The views of a scene show one set of named points, each view turned or mirrored, and shifted as a whole, with a little noise and some points left out.

Scene 1
View 1
pab: [ 12 -15  -3   9  -3  -5   3 -16  15  -1  -3  -3 -24 -29   6   6 -30  -8
   8   4 -19]
vez: [ 12 -25 -17 -21  14 -12 -13 -41   1  12  -9   0  -4 -25   3 -19  13  29
   8 -36 -11]
vadu: [  2  -6  13  34 -13 -13  11   9  29   1  -1   5 -45 -15   2  21 -38  -9
  17  18 -24]
lani: [  5 -11  18  28  -8 -11  11   1  23   8  -4  -7 -39 -23   7  17 -50  -5
  22  16 -15]
Ligu: [ 23 -17 -39 -20   5   4  -8 -39   4 -19   0   3   2 -37   4  -9   0 -18
 -18 -10 -29]
Kom: [ 10 -25   3  -4  12 -14  -7 -30   4  22 -10  -8 -17 -25   7 -12 -10  29
  22 -24  -5]
Napi: [  9 -22   9   3   7 -13  -1 -22   9  17 -10  -9 -23 -25   8  -5 -23  18
  21 -13  -7]
Kub: [  2 -12 -14   9  -4 -12  -6 -12  22  -1  -2  21 -27  -5  -5   0  14  11
   3 -15 -28]
zise: [ 15 -25 -17 -20  12  -8 -12 -41   1   6  -8  -3  -3 -30   4 -19   7  20
   4 -30 -12]
Manut: [  1  -6  11  34 -13 -10  13  10  28   1  -1   6 -45 -14   3  22 -39  -9
  16  19 -25]
gufol: [  9 -15   0   8  -2 -10   2 -14  14   5  -5  -4 -26 -25   6   4 -25   2
  13  -1 -17]
keluz: [  6 -11   2  18  -8  -9   6  -5  21   1  -2   1 -34 -21   3  12 -31  -6
  11   9 -20]
rep: [ 15 -27 -20 -26  16  -9 -15 -46  -4   9  -9  -5   0 -32   3 -22  11  24
   3 -36 -10]
kel: [  3  -5  10  34 -14 -11  13  10  27  -2  -2   4 -44 -17   3  23 -44 -13
  15  22 -25]
tur: [  4 -17   9  13  -1 -15   3 -12  17  13  -6  -3 -31 -19   5   3 -24  14
  21  -5 -13]
petas: [  6 -17  13  16  -1 -14   6  -9  17  14  -8  -8 -33 -24   8   6 -38   7
  23   3 -11]
morek: [ 10 -23   5  -1  10 -13  -2 -27   6  17  -9 -12 -18 -28   8  -8 -21  21
  21 -16  -5]
View 2
morek: [  6   7   6   1   9   2  10   4 -41 -11 -12  33   3 -18   1  11   6  11
   8  -5  14]
tur: [ 10  -2   5  10  -2  14  20   2 -22 -10  -5  24   7 -14  -7  -1   6   8
  15  -7  23]
petas: [  9 -13  -2   8  -5  22  25   3 -21 -12  -1  29   4 -23  -2   1   4   5
  19  -4  24]
lani: [  8 -30  -3   8 -13  34  26   1 -11  -8   7  31  10 -22   6  -2   3   6
  26  -7  27]
rep: [  3  31  29   0  24 -22 -12   0 -55   0 -25  38  13   2  17  15  16  28
  -3 -12   0]
Kom: [  7  20  11  -1  14  -5   8   4 -46 -13 -18  29   1 -15  -3  13   8  11
   4  -7  12]
gufol: [  7 -10   9   7  -3  17  16   1 -21  -3  -4  30  12 -11   8   0   8  12
  17 -10  21]
pab: [  6 -18  11   9  -5  20  12  -2 -20  -1   2  33  17 -10  15   0   8  15
  20 -10  20]
keluz: [  8 -21   7  13 -12  26  21   0 -10  -2   3  25  15 -10   4  -6   9  10
  23 -10  26]
Manut: [ 11 -31   1  20 -22  37  34   2   7  -4  10  18  13 -11  -7 -15   6   4
  29  -9  34]
zise: [  3  23  28   1  20 -16  -8   1 -48   0 -21  35  14   3  15  13  16  26
   1 -12   4]
kel: [ 10 -36   1  19 -23  39  34   0   7  -3  11  23  14 -13  -2 -14   4   4
  30  -8  34]
Ligu: [  0  -5  40   6   9   0 -15  -8 -31  18  -7  44  36  19  48   5  22  37
  12 -21   5]
Kub: [ 11  15  30  24  -2  -1   9   1  -8   7  -9  13  21  16  -7 -14  17  19
  11 -18  17]
View 3
vadu: [-27   6  19 -13 -16  19 -18  15   8  -3  33   3  20 -25  -6  -6  22  25
  19  15  24]
rep: [ 24  11   5  12  13   5  13   2  18 -12 -31  14   7  31   7 -17 -27   1
 -19 -10  -7]
Manut: [-34   7  20 -12 -20  20 -21  10  10  -2  34  -1  18 -25 -12  -8  28  30
  23  21  25]
morek: [  1   6   4 -14   9   5   3  -5  10 -15  -7   8  17  13   7  -9  -1  13
   2  12  -1]
vez: [ 17  14   6  12   7   4  11  -4  23 -13 -31  11   4  32   1 -19 -19   5
 -17  -6  -7]
zise: [ 18  11   8  11   8   7   9   3  18 -10 -24  12   9  23   4 -15 -22   3
 -15  -9  -2]
Napi: [ -3   7   5 -15   4   6   1  -5  10 -15  -3   5  17  10   5 -10   3  17
   6  15   1]
petas: [-16   4   9 -22  -3  11  -8   0   8 -11  14   4  21  -6   2  -5  15  23
  16  21   9]
Kub: [-12  21  21  25 -19  11  -6   4  26  -1  -4   1  -1   6 -21 -24   2  22
  -3  -2  10]
Kom: [  4  10   2  -9   9   2   6 -11  13 -16 -16   6  11  22   7 -13  -6  14
  -1  11  -7]
lani: [-25   3  15 -25  -8  16 -16   6   4  -8  29   2  24 -21  -1  -3  23  26
  23  24  19]
Ligu: [ 24   6  23  23  -2  23   0  38  11   1  -3  19  14  -1   3 -11 -27  -8
 -16 -32  21]
tur: [-13  10   9  -7  -4   8  -4  -6  15 -12   2   2  10   6  -6 -14   8  23
   7  16   3]
kel: [-31   6  22 -14 -19  21 -21  14   8  -1  36   0  21 -29 -10  -6  28  30
  22  17  26]
pab: [ -7   5  15  -7  -4  19  -8  17   8  -5  13   8  21 -10   2  -6   5  13
   7   3  18]
gufol: [-8  6 13 -7 -4 13 -6  8 10 -8 10  8 18 -5  0 -8  6 16  7  8 14]
View 4
gufol: [ 15  -8   6 -15 -15  -1   7 -17  -2  26 -15  -9  14 -25  -1   8  -1  -6
   2 -30 -13]
petas: [ 21   4   4 -20 -19  -6  16 -17   5  28 -11   0  15 -34   7   7   4 -11
   8 -38  -4]
Kub: [ 19 -24  -7 -11  -4   0   2 -27 -22  17 -25 -22   8 -42 -24  17  -5   0
  18 -16 -41]
rep: [ 10 -37   5 -22  29  -9 -16 -20 -10 -13 -18 -12   4 -15 -20  36   8 -12
 -23   9 -16]
tur: [ 23  -2  -1 -19 -12  -6  12 -21  -3  21 -14  -4  15 -37  -1  11   4 -10
   9 -31 -13]
Napi: [ 22  -5   3 -25   0 -10   8 -19   2  10 -12  -1  12 -30  -1  18   8 -14
  -1 -23  -5]
Ligu: [ -9 -47  16  -2  -3   8 -21  -8 -11  18 -26 -31   4   3 -17  18 -16   6
 -24  -4 -29]
lani: [ 20   9   7 -14 -36  -3  22 -15   5  44 -11  -1  18 -34  13  -4  -2  -5
  14 -50  -6]
pab: [  9 -11   9 -12 -21   1   4 -12  -2  31 -17 -12  12 -20   2   5  -7  -3
  -1 -32 -14]
keluz: [ 14  -4   7 -10 -28   0  12 -16  -4  37 -18 -12  15 -31   1   1  -7  -1
  13 -39 -18]
kel: [ 17   6   5  -7 -45   2  21 -15  -3  53 -16 -11  19 -36   8  -9  -9   1
  22 -54 -19]
vez: [ 15 -31   0 -25  28 -10 -13 -23 -12 -14 -18 -12   6 -23 -20  35   9 -13
 -14   5 -19]
vadu: [ 15   2   5  -8 -39   3  17 -15  -2  48 -16 -11  18 -35   5  -5  -9   1
  17 -49 -18]
Kom: [ 25  -9  -2 -28  10 -11   5 -24  -2   1 -12  -2  10 -34  -9  24  13 -15
   1 -15  -9]
morek: [ 20  -8   4 -25   5 -11   4 -19   2   6 -11   0  11 -26   0  19  12 -15
  -6 -19  -3]
View 5
zise: [-14  -3  13 -15  27  17  10  25   4   5  21  18  16  -6  -2 -17  -1  11
 -16 -12  21]
kel: [ 45  12 -31  -7 -38  19  23  10 -18 -26  45 -16  13   8 -22  -2 -57 -31
 -22  -2  -1]
Manut: [ 43  12 -39  -8 -39  18  23  14 -14 -19  39 -13   8   6 -15   7 -52 -26
 -23   2   6]
vez: [-17  -5  10 -15  26  18  10  28   6  11  18  20  13  -8   4 -13   5  16
 -17 -11  28]
tur: [ 20   4 -24  -9 -12  22  15  18 -11  -3  31  -5   5  -1  -1  -5 -30  -3
 -13  -5  27]
gufol: [ 18   5 -14 -10  -8  20  17  16 -10 -10  35  -4  11   1 -11 -11 -30  -9
 -16  -8  15]
Kom: [ -2  -4  -7 -12  11  22   8  20  -6   9  25   4   6  -4   7 -15 -11  11
  -6 -10  41]
morek: [  5  -1  -8  -9   6  22   7  15 -11   3  30  -2   8   0   1 -18 -20   4
  -6 -11  36]
vadu: [ 38  11 -31  -8 -31  21  20  13 -15 -21  41 -13  11   5 -15   0 -50 -24
 -20  -2   3]
pab: [ 20   6 -10 -10  -8  19  17  14 -11 -14  37  -5  16   2 -16 -14 -33 -14
 -18  -9   7]
keluz: [ 26   8 -24 -11 -21  19  21  20 -10 -11  34  -4   9   1 -10   1 -37 -14
 -19  -3  12]
petas: [ 25   3 -25  -7 -18  22  14  12 -18  -7  37 -14   5   4  -5 -11 -39  -9
  -8  -6  29]
Kub: [  7   5 -20 -17  -7  13  23  34  10   0  20  21  12  -5  -2  16 -14  -5
 -35   3   3]
rep: [-20  -6  18 -15  34  17   7  27   4  11  19  22  17  -6   0 -20   6  16
 -14 -15  26]
Ligu: [ -4   3  29 -16  23  10  19  21   7 -15  29  21  34  -2 -28 -20  -8  -9
 -32 -15 -21]
Napi: [ 10   0 -14  -9   0  21  10  16 -12   1  31  -3   6  -1   1 -15 -23   3
  -7 -10  36]

Which points are out of place in each view (at most two, in the order of its rows)? Write none if all are in place.
view 1 | vadu
view 2 | lani
view 3 | tur
view 4 | Kom
view 5 | kel, keluz
